Points, in no order, along strands that fork, close into loops and pass close to each other.
In the rows, 128 means zero.
Two points are linked if the straight distance between their rows is under 108. Some points are linked to none.
J802: [145 195 108 122 159 197 104  79 168 116  93  98 129  44  96  74 131  85
 118 116 152 229 101 144 131 126 107 104 138]
J569: [148 105 125 147 127 158 174 136 102 133 114 155 112 177 140 154 153 128
 115 130 130 114 146 105 100 108 127 175 107]
J213: [ 91 131 130 134 147 152 129 159 138 121 141 110 142 134 145 142 120 162
 135 116 126 111 146 122 107 144 137 139 137]
J553: [106 101  86 148 137 120 123 141 135  65 109 136 145 153 144 143 128  94
 123 110 130 134 150 117  16 142 152 187 167]
J158: [ 70 126 122 172 204 140 115 155  91  87 102 141 176 149 134 157 103 127
 122  78 146 118 154 128  50 162 126 104 176]
J671: [102  62 130 115 128 106 163 154 125 143 112 110 118 174 142 145 153 184
 142 117 117 118 132 133 110 108 123 116 150]
J268: [ 97  76  99  98 137 106  98 160 169 101  99 133 150 102 130 167 116 132
 120 102  93 163 134 124  93 104 168 108 148]
J943: [160 123 132 130 100 131 156 145 103 145 138 118  54 151 152 133 159 170
 116 166 118  94 185 131 111 129 118 180  94]
J959: [141 116 134 121  88  99 126 123 111  98 171 169 133 188 164 146 132  92
 148 169 129  91  89 110 131 126 158 155 143]
J542: [159  60 133 112  97 123 151 144 161 142  87  85 122 139 143 111 141 188
 163 140  86 135 134 164 138 116 119 138 128]
J319: [141 144 168 123 112 112 143 152  53 144 172 161  79 153 107 155 139 138
 107 148 143  49 156 100 175 148 133  89 120]
J830: [120 134 103 159 140 173 134 134 128 124 101 122 114 141 156 157 142 151
 120  69 149 138 143 105  70 119 109 142 128]
J961: [135 116  94 126 113 137 117 130 156  89  97 133 133 145 152 143 102 110
 157 135 109 148 145 131  32 121 163 198 143]
J956: [131 136 154 134 139 163 136 128 167 138  92 121 131  92 105 137 118 157
 190 124 129 172 115 117 128 104 123 127 113]
J819: [123  35 131 122 102  52 120 168 107  79 124 131 133 204 127 170 139 154
 152 138  96  82 132 131 107 107 151  99 196]
J847: [108 156 117 135 117 121 124 125 125 106 157 147 117 150 154 133 108  73
 110 147 120 113 143 141  74 162 155 210 105]
J991: [114 131 162 146 127  91  90 155 147 112 151 143 157 137 139 150 116 144
 158 129 137 102  58 112 168 147 143 104 147]
J939: [135 146 101 131 105 189 128 114 177 110 107 133 139  67 171 100  92 105
 123  68 136 192 139 123  65 125 107 147 130]
J464: [103 208 154 170 167 147 133 122  64 147 127 143 112  87  83 149 115 147
  90  70 177  98 195  84 117 153  90 123 111]
J537: [ 80 167 146 163 179 141 128 146 118 133 133 127 155 111 119 142 112 149
 117 101 154 116 131 107 128 149 123 127 126]
J458: [ 86  96 113 149 150 118  91 154 119  84 113 163 198 137 129 161 109 107
 150  96 131 145 116  90  78 161 167 109 132]
J585: [179  53 125 109 117 138 154 122 162 146  92 155 150 147 133 149 126 118
 160 138  95 175 110 133 130  62 154 139 128]
J244: [144  94 117 106  83  53 128 102 118 136 121 125 148 206 154 130 122 125
 135 170 108  99 111 136 119  81 149 181 124]
J694: [ 83  83  91 105 120  95 143 143 138 101 115 104 152 140 155 138 108 132
 110 114 109 133 154 144  64 105 153 161 143]
J794: [113 190 165 154 159  70  93  99 104 151 152 129 159 102  99 142 129 142
 123 127 174  99 101  77 212 129 107 109 106]
J301: [123 167 106 111 114 119 105 132 119 151 161 112  91  90 120 116 146 132
  85 141 121 106 158 139 180 163 141 106  71]
J506: [ 74 156 156 133 183  85 118 176  70 133 147 125 163 159 107 133  75 170
 139 116 144  77 105 154 136 160 102  69 176]
J285: [134 141 153 146 111 108 125 153  76  97 191 159  95 196 134 142 153 114
 125 167 119  50 132 125 137 142 141 138 135]
J635: [156  73 116 142 116 156 164 123 141 144 100 143 145 155 144 150 133 125
 147 114 124 150 138 113  96  91 136 168 120]
J133: [ 91  76  84 139 137  98  98 160 134  47 116 140 129 150 125 169 130 101
 142 116 117 152 150 111  25 142 172 130 169]
J416: [188  67 123  92  53  98 143 123 147 150 109 115 116 171 137 100 155 157
 158 159  83 129  77 156 169 105 113 126 122]
J360: [144 148 115 108 102 143 144 139 143 149 135  85  73  87 120 100 153 153
 117 134 126 129 151 146 185 132 122 117  86]
J71: [ 93  98 112 157 187 115 120 161  74  68 124 159 177 187 123 163 112 101
 117 103 140 106 148 118  56 135 144 105 185]
J484: [ 82 189 134 161 146 145 127 149 124 102 150 115 109  66 165 115  94 154
 114  81 181 122 153 111 102 190 114 133 104]
J921: [ 80 119 142 160 157 114 102 138 151 119  84 137 172  85 105 175 116 140
 130  62 148 159 110  95 110 125 136 115 158]
J905: [140 160 173 152 141 117 128 119 110 171 147 116 106  92  85 155 153 158
 106 132 151 103 143  92 219 106 114  97 101]
J8: [152 217 133 147 142 188 100  85 168 116  82 113 145   5 107  76 107  97
 113  89 164 208 122 125 126 142  79 118 129]
J481: [142 109 136 135 129  93 139 150  81  97 155 159 131 221 164 149 151 114
 135 170 120  57 114 122 112 128 144 140 159]
J42: [103 118  94 106 107  90 149 113 132 127 125  98 133 158 164 119 101 117
  97 128 118 113 153 140  64 105 139 213 133]
J197: [149  73 134 116  87 105 146 135 127 159 120 108 116 175 122 112 161 185
 147 121 118  89  93 124 176 133  98  91 130]
J664: [156 106 110 121 128 165 142 104 154 155  97  93 125 117 139 115 171 136
 131 140 114 164 127 136 163  91 119 125 103]
J346: [146  58 124 108  63 100 156 139 159 141 109 101 109 168 139 104 127 172
 153 150  94 105 126 151 108 118 120 181 147]
J886: [141 154 122 111 121 135 108 102 136 143 152 136 131  95 133 108 160  79
  95 138 114 153  85 130 209 120 153  94  96]
J938: [117 188 122 147 131 160  91 104 145 145 146 158 132  24  94 112 120  91
  93 111 152 181 133 103 137 180 103 122  79]
J410: [151 128  75 103 120 148 128 116 177 122 112  96 135 100 177  96 102 127
 114 116 116 175 156 150  82 100 126 178 121]
J180: [156 148  97  96 133 174  97 108 179 128 118 156 180  75 103  93  93  85
 138 106 105 217 113 189  80 109 124 111 131]
J120: [143 142 135 126  82 114 116 113 111 129 172 163 119 162 156 139 144  92
 137 159 121 101 102 108 169 122 147 122  92]
J611: [110 175 148 135 131  85 102 146  78 150 178 119 115 134  92 131 121 169
 118 128 159  68 129 122 195 161 108  80 107]
J19: [129 192 118 124 115 200 109 100 155 134 105 147 145  29 129  87 104  99
 103  95 147 191 134 110 108 169  97 130  95]
J552: [133 175 154 147 151 145  92  91 176 152 135 104 105  62  83 105 134 115
 121 144 141 166  95 130 218 128 120 113 124]
J274: [ 86  64  92 127 140  67  88 180 116  58 137 141 148 162 123 167 121 117
 141 127 119 114 129 114  74 145 172 107 173]
J126: [146 127  95 109 106 131 154 111 156 141 122  94 109 129 177 114 125 139
  97 140 114 133 161 147  98  94 127 201 106]
J146: [117 144 168 129 134 121 112 105 161 154 124  93 141 105 125 110 150 142
 145 140 122 122  85 128 225 130 122  82 127]
J997: [133 127 100 127 130 135 149 177 117  86 152 118 101 166 149 130 130 148
 133 143 140  89 150 133  76 145 126 185 137]
J212: [125 140  94 138 156 106 165 132  65  94 150 122  99 213 126 128 128  98
 108 155 150  71 160 146  50 133 126 187 161]
J816: [129 119 125 159 164 157 153 146  94 140 100 144 117 177 122 167 164 160
 133 107 149 106 136 104  85 116 111 131 133]
J316: [103 158 103 137 123 146 133 123 115 108 153 150 110 112 175 115 101  79
  73 118 139 126 165 124  63 190 139 186  95]
J381: [157  64 139 117  51  80 141 133 112 127 131 114 134 204 140  96 139 164
 135 159  88  65 120 141 139 129 114 165 147]
J800: [ 83  96 119 147 172 104 115 164  89  94 131 142 201 155 119 160 111 138
 141 101 142 115 134  90 100 124 148  89 164]
J344: [110 150 105 144  92 178 132 119 139 109 112 139 146  91 171 100  99  95
  93  72 144 155 154 104  56 170  98 167 128]
J171: [ 95  72 137 109 136  91 146 145 116 143  99  85 146 154 112 147 155 184
 144 107 120 121 127 131 153 100 115  55 159]
J483: [135  94 160 127 127 127 132 142 161 146  86  88 140 124 122 129 149 187
 167 127 103 127 109 131 174 111 126 107 138]
J306: [103 150 125 131 161 137 146 189  83  79 153 113 115 178 121 129 139 156
 147 143 139  74 142 141  83 166 122 135 157]
J62: [ 84 141 122 144 146 140 144 159 150  93 144 116 142  79 169 117  90 135
 128  82 160 148 124 120  77 194 125 132 125]
J173: [206  39 142  89 108 124 166 107 164 158  91 104 114 122 128  94 165 139
 160 183  85 178  88 178 179  93 111 118 129]
J651: [136 143 150 138 123 180 119 134 165 131 122 163 113 123 120 143 120 129
 178 133 118 155 122 126 104 122 141 148 112]
J283: [107 188 131 159 167 171 135 144  59 124 153 151 116 107 121 126 105 119
  80  91 179  97 201  94  89 182  98 120 120]
J587: [178  86 143 122  76  96 176 114 111 149 141 143  80 181 135 135 144 131
 129 173 111 100 123 138 132 103 129 208 106]
J225: [140  21 112 109 100  61 146 150 131 105  91 110 122 171 124 161 123 150
 146 157  98 124 168 118  81  72 152 177 162]
J338: [ 98 107 137 146 168 129 131 152 163 128  82  91 144  93 126 157 120 178
 133  77 141 145 140 104 112  98 126 107 161]
J808: [126 169 111 160  84 197 127 105 128 133 107 156 130  78 143 112 134  94
  69  72 132 145 173 102  91 158  97 146 102]
J856: [113 131 138 115 146 140 100 131 193 133 124 145 167  79 113 131  87 120
 155 107 126 174  74 124 136 135 149 111 138]
J187: [ 96 121 115 141 156 126 117 135 101 116 130 152 174 183 161 147 131 105
 107 118 126 101 127 118  90 141 145 139 130]
J739: [167 109  97  83  97  98 131  81 179 156 108 108 128 133 143 101  97 120
 133 177 106 158 127 171 100  75 135 200 125]
J349: [ 91 176 177 155 169 102 113 127  59 132 145 141 146 170 100 156 122 168
 161 134 163  77 120 103 152 138 103  94 146]
J502: [ 96 169 127 151 127 151 128 134 111 117 163 143 111  77 160 116  98 111
  82 102 150 126 181 117 106 205 120 148  82]
J831: [ 78 107 108 126 163  99 134 162 105  85 158 129 144 157 171 116  96 115
 106 130 137 115 127 140  45 206 139 156 145]
J70: [154 156 159 136  84 105 109 112 103 126 165 146 113 137 150 148 150 139
 146 147 143  94  90  93 209 121 132  79 100]
J329: [ 91 143 113 137 170 108 154 148  71  75 175 134 123 166 158 106 117  77
 101 158 137  86 157 149  56 206 146 168 136]
J443: [ 82 108 124 136 174 109 143 186 108 100 130 102 133 166 133 155  93 167
 140  91 141  91 147 144  87 152 134  97 191]
J290: [112 125 111 131 124 139 113 108 140 128 130 171 176 129 136 139 103  83
 131  93 133 158  74 106 124 164 155 123  97]
J127: [ 86 147 106 123 116 144 129 118 108 136 161 148 126 136 144 129 143 110
  88 115 128 114 154 132 123 139 130 137  83]
J153: [ 60  95 120 149 163  94 113 173 144  94 146 113 150 133 132 148  95 148
 144 104 144 119 124 133  94 178 141  98 168]
J256: [ 90 159 132 145 157 121 111 128  78 149 179 174 145 110 126 140 119  95
  80 117 153 102 136  99 139 198 134 105  81]
J284: [142 162 115 123 101 137  86  88 145 153 175 189 121  85 121 119 123  58
 100 139 131 166 124 135 156 146 140 118  68]
J692: [122 130 148 136 132 136 133 149 114 137 124 130 132 169 138 146 142 161
 150 140 126  85 128 118 150 130 136 122 119]
J242: [105 182 152 156 169 108 119 134  64 151 155 116 117 130  80 137 106 181
 135 131 181  74 154 113 166 140  79  97 125]
J10: [129 192 134 143 140 141  92  99 161 144 146 122 100  17  88 101 124  98
 102 127 148 183 121 129 188 155 118 106  90]
J491: [144  98 112  85 129 152 119 115 188 130  87 124 148  99 130 127 134 125
 153 133  87 200 124 164 114  71 134 118 138]
J335: [173 104  99  74  86 107 128  67 160 149 124 147 155 158 155 112 123  77
 136 161 111 167  73 149 149  66 152 122 127]
J185: [152 106 146 145 130 131 181 167  67 130 147 131  65 189 113 139 148 174
 132 148 140  69 148 141 121 137  92 139 131]
J590: [ 88 186 140 141 188 165 151 159  48 123 161 138 117 137 113 132  88 134
 117 115 172  89 169 128  93 160 101 104 153]
J55: [ 79 173 148 162 203 133 137 146  93 135 133 113 136 129 115 146  90 167
 127  84 179  96 151 118 100 153  94 107 167]
J522: [119  96 128 119 102 101 112 141 145  96 151 157 168 166 154 139 106 105
 163 147 104 118  96 123 119 134 172 128 140]
J780: [148 154 114  89  97 144 130  88 171 150 122 159 126 107 147 109 100  90
  98 151 107 153 139 156  70 108 145 210 114]
J201: [ 99 168 126 166 169 130 102  90 166 147 116  90 161  66  99 107 139 119
 117 110 155 163  93 109 190 133 105 115 128]
J255: [131 171 158 162 136 148 122 132 117 160 147 156 102  74  97 163 142 126
 104 118 146 112 159  83 172 129 126 119  96]
J770: [136 146 138 104 161 139  92 112 185 130 117 106 166  62  84  96 128 107
 155 139 122 197  55 155 180 106 133  85 153]
J744: [158 165  97  97 124 188 117  99 166 139 125 131 115  75 127  86 138  96
 113 136 121 193 124 160 135 111 122 124 103]
J468: [169  86 167 116 113 129 150 132 159 133  99 122 143 138 135 150 144 143
 169 145  92 136  93 129 168  87 150 119 116]
J438: [186 158 113 118 100 207 149  95 166 131  93 130 107  68 159  96 104 110
 125  92 125 200 150 142  82  98 101 138 119]
J746: [120 107 101 136 123 142 105 131 150 101 100 175 184 122 127 141  94  79
 129  90 121 166 104  99  68 147 159 140 132]
J675: [130 151 159 158 130 152 117  89 138 147 115 140 151 105 110 137 179 116
 132 118 129 159  85 102 187  82 116  97 116]
J684: [136 106 117 104  93  65 114  88 155 140 102 123 141 160 135 138 110 118
 137 175 104 138 111 159  78  70 154 207 142]
J309: [116 121 128 107  78  99 125 141 147 128 163 114 127 154 149  92 100 131
 128 161 103  73 135 158 137 177 145 161 113]
J944: [130  83 134 126 128 139 143 156 158 113  81 111 138 118 115 158 121 163
 197 112 113 154 126 116 105 110 159 122 135]
J643: [125  69 141 119  98  78 128 177 121  90 135 129 166 179 145 141 123 148
 158 138  96  74 110 130 125 127 164 123 166]
J911: [183  91 147  97  93 140 139 100 165 149 101  88 106 124 113  72 175 129
 161 178  89 162  78 166 207 109 119  91 143]
J568: [105 173 164 164 170 132 135  94  97 169 107 109 138 100  86 145 153 169
 116 103 170 129 152  88 163 104  75 124 103]
J129: [124 168 127 171 163 175 143 156  82  97 147 159 119 141 113 135 123 113
 100 109 156  94 173  86  88 166 125 160 130]
J654: [152 162 146 140 148 177 119  82 125 131 117  86  88  69  82  87 193  76
 118 152 128 194 120 122 209 101 125 101 121]
J967: [129 116 105 147 122 140 116 111 125 131 136 169 166 161 156 137 130  85
 105 127 124 125 128 105 107 118 148 176 113]
J711: [160 144 103  80  89 136 118 103 176 149 140  99  90 109 145  78 144 121
 114 170  98 139 133 187 163 120 128 148 102]
J772: [160 140 114  84 122 126 111 117 162 134 136 133 153 121 143 110 125  97
 129 137 101 157  59 145 187 120 160 106 110]
J265: [193 101 134 100  96 158 151  88 169 177 136 159  97 130 131 108 129  98
 143 178 101 160 132 150 157  87 127 146  99]
J628: [167 151  80  80 125 156 110 108 171 125 135  93 112  87 129  58 123  85
 105 167 103 183 111 187 160 119 135 133 122]
J138: [177 170 147 126 166 198 111  76 150 145 108 112 102  68  68  86 153  67
 134 158 132 219 104 147 181  99 112  85 137]
J756: [117  85 110 146 172 124 157 153  78  81 120 137 143 201 130 159 138 122
 135 118 131  95 160 128  62 107 150 133 182]
J818: [163  80 144 133  96 109 180 153  94 141 129 124  76 191 139 130 163 175
 132 164 114  82 138 150 120 128 103 185 121]
J450: [154 155 108 105 105 172 125 110 158 146 138 161 101 111 128 120 134 101
  99 134 107 152 135 138 118 106 134 165  92]
J248: [102 149 147 116 168 103 133 167  57 109 174 160 125 195 143 138 112 106
 116 143 137  53 114 150 115 189 138 108 159]
J986: [174 128 144 115  69 125 121  94 136 163 144 135  73 128 121 125 162 110
 139 158 105 130 118 151 210 120 139 101  77]
J843: [115 152 121 134 123 129 102 112 141 138 161 169 153  95 143 120 101  76
 116 129 125 165  90 133 139 190 157 123  70]
J564: [129 152 152 176 173 158 146 146  74 132 153 160  96 166 104 159 137 124
 123 131 165  78 155  85 124 144 116 131 142]
J350: [134 103 155 161 155 157 159 129 121 157  94 140 127 130 122 170 167 157
 117  99 142 148 119 109 125  91 103 133 115]
J272: [128 164 131 122 110 119  76 104 116 159 165 163 115  70 107 151 146  79
  94 133 133 134 150 102 185 151 161  96  65]
J379: [137 170 137 142 148 134 107 104 116 156 137  96  84  63  88 135 176 130
  91 136 136 134 147 114 218 112 125  98 100]
J406: [119 112 162 140 141 138 152 119 125 163 119 124 125 130 129 142 191 154
 127 121 131 143  95 117 177  85  97  95 116]
J105: [110 205 144 169 122 181 114 113 127 120  97 145 138  59 123 136 124 121
  79  66 156 137 153  94 106 163  97 144 102]
J970: [141 141 171 148 145 128 151 145  86 162 130 120 108 146 103 157 142 189
 129 131 143  76 133 104 189 123 110 102 115]
J471: [ 92 142 153 127 138 109 112 125 152 153 141 107 148 122 148 118 125 138
 128 130 121  99 113 138 186 166 130 101 125]
J828: [111 163 140 156 180 132 137 124 114 149 106  64 127 101 120 126 149 191
 117 103 151 129 150 123 170 110  85 101 123]
J117: [153 124 172 129 130 113 137 134 133 168  98  91 110 117  97 130 154 200
 146 141 130  98 101 118 200 134  97 107 118]
J898: [111  64 110 118 135 130 179 148 131 121 100 100 117 140 162 154 142 176
 133 107 128 144 170 121  70  92 114 127 150]
J76: [108 163 141 140 141 154 153 147  95 144 149 111  82 107 128 133 124 164
 103 115 149  90 192 112 140 149 105 117 111]
J617: [ 94 169 153 156 181 115 117 154  49 118 185 182 134 153 126 145 114 106
  96 136 158  76 130 123 127 189 129 103 122]
J707: [164 118  78  72 129 136 127  96 183 124 141 147 167 106 110  83  84  76
 140 141 105 215 109 208 101  81 129 123 141]
J993: [107 112 113 118 136 129 123 133 147 138 108 128 155 140 131 153 150 139
 133  99 120 146  99 113 131 102 145 115 116]
J604: [119 153 114 125 105  99  82 135 114 141 171 132  84  52  98 135 138 110
 100 127 139 122 199 119 173 161 161  90  63]
J595: [ 92 190 152 163 149  87 109  98 115 153 158 123 111  38  67 144 121 124
  93 107 180 128 162  91 200 147 111 120  90]
J565: [179 169 101 114 118 204 115  75 142 146 105 128  91  47 103  84 156  63
  97 131 123 204 165 137 138 110 112 116  97]
J561: [ 68 160 160 176 182 130 124 146  85 102 153 161 158 137 127 151 121 107
 125 115 150 101 130 106 100 185 133 122 132]
J557: [ 95 145 125 155 185 143 140 104 134 137  78  74 158  80 126 128 136 171
 117  70 163 147 147 103 141 101  96 106 155]
J625: [144 100 110 143 142 105 164 140  77 126 135 123 110 225 148 137 141 143
 120 161 131  82 160 137  80 102 119 179 149]
J586: [129 125  93 107 107 132 122 111 169 102 110 140 154 114 159 115  56  87
 135 116 113 180 142 161  36 134 156 190 127]
J834: [167 140 162 112 113 136 118  84 154 148 112  90 102 108 109  97 153 117
 159 159 109 141  83 141 233 124 132  86 122]
J391: [123 155 151 142 131  95 106 166  51 131 182 146 123 178 115 128 103 163
 120 147 142  45 123 140 174 163  94  72 140]
J771: [175  61 118  64  82  85 102 116 174 128  92 142 145 140 136 131 136 123
 170 151  80 169  75 144 142  64 155  92 161]
J998: [143 146 130 132 147 152 137  99 134 151 108  61  81  80  93 104 197 138
 114 139 136 161 111 125 206 113 107  95 111]
J203: [149  56 146 141  94  72 122 140 120 112 117 131 154 176 168 166 147 164
 169 126 122 109  93 104 163  84 138  66 166]
J9: [158 163 139 128 115 170 124 122 140 161 143 152  87  76 109 140 147 114
  98 124 121 145 147 112 159 111 135 141  84]
J497: [112 164 146 141 118 172 107 125 137 126 142 178 114 120 118 141 122  90
 150 138 128 125 125 102 103 163 149 148  94]
J989: [119 183 135 156 120 167 119  88 117 142 113 119  93  29  93 123 150 109
  86  88 151 160 186  92 155 137 111 112  87]
J121: [110 142 147 135 116 126 138 158  88 135 178 134  75 136 117 131 131 140
 110 148 143  66 176 124 146 168 129 120 122]
J687: [128 107 111 137 132 151 164 124 125 153 112  87 119 136 154 123 151 169
 129 127 138 129 159 122 145 106  97 128 109]
J311: [142 141 139 156 169 145 164 148  54 106 157 152  67 195 112 144 157  98
 122 168 146  53 182 114 111 152 128 135 155]
J364: [129 147 100 145 129 120 147 125  91 109 161 140  76 170 138 133 128  81
  90 138 145  88 171 134  67 152 141 204 120]
J291: [ 94 146 116 148 141 157 127 110 171 138 132 109 138  80 127 114 122 109
 107 105 143 157 108 122 160 140 125 109 112]
J332: [164 106  83  93 132 168 100 108 176 115  80 135 169  66 109 109  89  99
 142  89 107 231 148 159  74  83 134  97 164]
J548: [156 159 125 153 114 207 139  93 161 149 109 134 100  73 121 117 122 121
 139 102 137 179 154 116 124 118  94 135  91]
J736: [ 80 150 157 136 181 123 137 182  88 115 134 102 126 152 119 131  80 189
 143 106 149  71 145 165 103 159  90  90 181]
J549: [131 105 143 117  80  97  95 142 162 123 127 123 155 144 135 114 125 150
 183 136 105 115  59 125 183 136 141  87 150]
J365: [183 154 131 101 107 140 110  88 141 158 143 132  84  87 110 110 154  76
 113 160 102 157 141 139 215 113 152  93  86]
J441: [154 124  96  83 115 134 112 101 167 149 128 155 163 132 134 116 101  86
 135 142 103 173  77 146 126 105 155 139 111]
J179: [159  74 126  98  62 101 108 134 154 136 114  99 146 153 125  80 156 164
 154 135  99 111  66 140 186 125 120  97 145]
J642: [165  84 155 132 123  90 156 164  76 124 140 149 109 227 151 138 156 160
 131 152 119  45 104 136 133 127 111 119 169]
J646: [119 141 136 146 124 177 149 119 137 151 125 111  92 111 159 132 136 142
 113 128 129 121 183 116 120 124 107 136  98]
J889: [126 143 123 103 155 162 120 119 199 134 105 112 159  42 107 102 109 111
 141 114 127 197  95 137 135 114 131 102 152]
J709: [180 149 138  99 148 178 125  94 157 130 126  97 109  90  79  66 139  92
 156 175 122 198  95 183 190 104 120  84 154]
J339: [165 112 133 116  62 111 126 116 139 146 147 135 103 159 137 118 142 129
 161 171  99 117  97 137 174 112 130 130  95]
J672: [165  78 186 139 121 113 181 164  80 147 117 136  93 191 124 146 152 192
 146 142 125  63 111 130 153 148  97 111 134]
J41: [150 121 108 142  88 128 141 100 128 141 151 144  75 169 141 131 128 108
 127 167 122 120 144 130 100 108 135 207 101]
J848: [122 137 126  96  90 133 124 136 154 133 173 130 117 107 135  94 102 112
 124 159 108 118 130 147 157 170 146 147  82]
J753: [112  48 110 119 132  74 148 156 105  77 103 125 130 191 129 170 130 132
 136 142 103 101 165 121  70  99 165 146 184]
J865: [ 97 140 111 127 124 167 145 133 171 114 129  98 136  73 165 105 109 127
 121  91 149 170 133 125 109 134 116 131 121]
J271: [176 133  94  81 119 136 131  74 168 143 117 166 166 114 114  96  64  67
 113 131 109 196 119 179  73  78 130 172 134]
J239: [117 112 128 107 113  99 128 181  85 114 140 113 136 213 130 116 129 170
 136 136 107  39 128 161 108 157 125 132 167]
J202: [ 89  90  97 108 142  65 147 168 112  73 142 106 133 184 150 113  98 129
 128 146 129  85 141 164  50 176 139 157 181]
J877: [129 135 140 124 160 126 149 187  54 102 140 115 107 205 105 120 113 170
 154 138 127  43 137 154 111 157 116 100 182]
J838: [124 101  99 117 113  99 130 169 131  82 146 122 138 172 136 126 123 119
 144 164 124  96 126 124  84 137 159 201 150]
J430: [169  41 144  94  71  66 124 127 148 119 103 129 143 159 166 159 148 150
 158 144  81 129  83 122 160  78 156  81 170]
J546: [100 133 114 158 160 154 142 159 109  57 128 130 139 151 143 135 143 103
 122 109 141 111 156 109  35 151 125 158 164]
J257: [118 176 171 141 117  81 107 113  96 130 152 138 145 134 133 154 145 156
 139 126 166  97  63  91 216 121 113  75 130]
J720: [ 80 192 147 189 146 163 113 130 101 114 115 154 135  86 131 140 115 110
  85  59 164 124 139 106  72 200  99 139 121]
J726: [189 135  90  93 109 177 157  69 171 150  96 139 138 100 127  77  97  84
 131 113 110 206 144 169  82  78 111 153 122]
J735: [125 187 159 158 120 119  94  86 131 161 123 131  94  17  52 145 144 106
 100 108 151 155 166  90 186 117 123 118  89]
J908: [146  85 126 145 130  55 164 127  85 102 130 119 113 227 131 138 136 111
 132 180 131  60 133 135  77 105 139 206 180]
J139: [ 96  91 112 107 105  95 113 137 183 126 124  97 153 120 123 117 122 148
 164 125 112 143  89 145 165 136 147  85 141]
J260: [ 88 119 131 123 153  89 114 157  97 100 163 156 154 177 163 143 123 106
 112 146 123  87 102 145  90 180 160 133 142]
J767: [107 128 156 134 138 102 113 159  82 126 137 139 144 195 131 145 139 171
 156 136 141  69 103 117 139 132 123  87 160]
J878: [ 85 116 146 140 166 107 137 129 106 142 107 102 173 147 110 156 125 170
 156  94 155 118 116 108 157 102 115  78 148]
J49: [126 176 146 155 135 187 121  99 155 145  87 129 141  74 103 133 122 141
 152  92 149 170 125  82 124 118 106 141 110]
J437: [201 134 138  86 132 172 134  87 161 159 126 123 103 113 109  89 148  99
 150 178  99 181 119 173 180  80 125 108 118]
J412: [130  64  97  82 120 110 107 129 179 122  83 116 144 126 139 148 142 132
 125 125  79 177 130 143  95  64 157 134 143]
J690: [101 137 164 129 161  54 119 131 102 148 110 103 176 130  92 150 128 193
 151 114 153 100  83  98 182  93 101  85 166]
J740: [100 119 146 157 157 104  95 145 170 119 119 140 174 113 114 163 105 133
 156  97 144 142  74  99 141 130 156  99 152]
J447: [ 84 184 145 174 151  93 100 119  87 142 163 152 130  67  91 152 106 113
  92 104 175 121 144  94 151 197 116 114  80]
J681: [167  97 155 108  71  97 135 141  87 153 142 132 109 195 124  96 152 181
 126 142 124  45 107 115 182 151  93  89 138]
J695: [147  82 103  75  74  71 114 107 165 132 116 142 147 166 145 135 117 110
 148 145  94 146  67 140 123  85 170 135 144]
J979: [109  78  92 110 115 133 148 131 150 100  91 102 139 115 169 140 114 144
 134  89 119 172 181 116  64  87 145 140 137]
J300: [127 116 132 108  87 107 139 152  96 133 150 120 121 187 139  98 129 157
 120 150 101  47 143 147 144 149 119 145 123]
J13: [190  31 112  66 108 107 163 134 169 138  85 109 124 119 119 110 127 147
 162 160  85 195 107 172 131  67 125 136 141]
J875: [128 113  80  88 101 101 118 113 183 123 121 105 138 116 158 103  71 118
 130 144 108 171 130 174  70 103 142 190 131]
J135: [152 103 103  80 117 145 142  98 170 140  93  90 127 121 141  91 163 131
 139 160  87 173 116 177 130  71 124 134 121]

A piece is all that can be reached along the links. How many separate loops has the piece of each point below (a circle has one, a figure eight two, a Y none), and how many tips (points with one link)?
J180: loops 0, tips 6
J979: loops 0, tips 4
J643: loops 0, tips 12
J687: loops 0, tips 2

A tip is a point with one link. Name the tips that can be reached along the links from each point below, in the order of the rows.
J911: J471, J13
J412: J268, J319
J133: J244, J274, J546, J690

A fork is a point with three links, a tip a point with one. Leave the first point through the second and follow the links. Name the first fork or tip that comes.
J319 / J121: J268
J908 / J625: J865
J690 / J878: J875
J360 / J301: J71
J268 / J412: J319
J986 / J365: J203
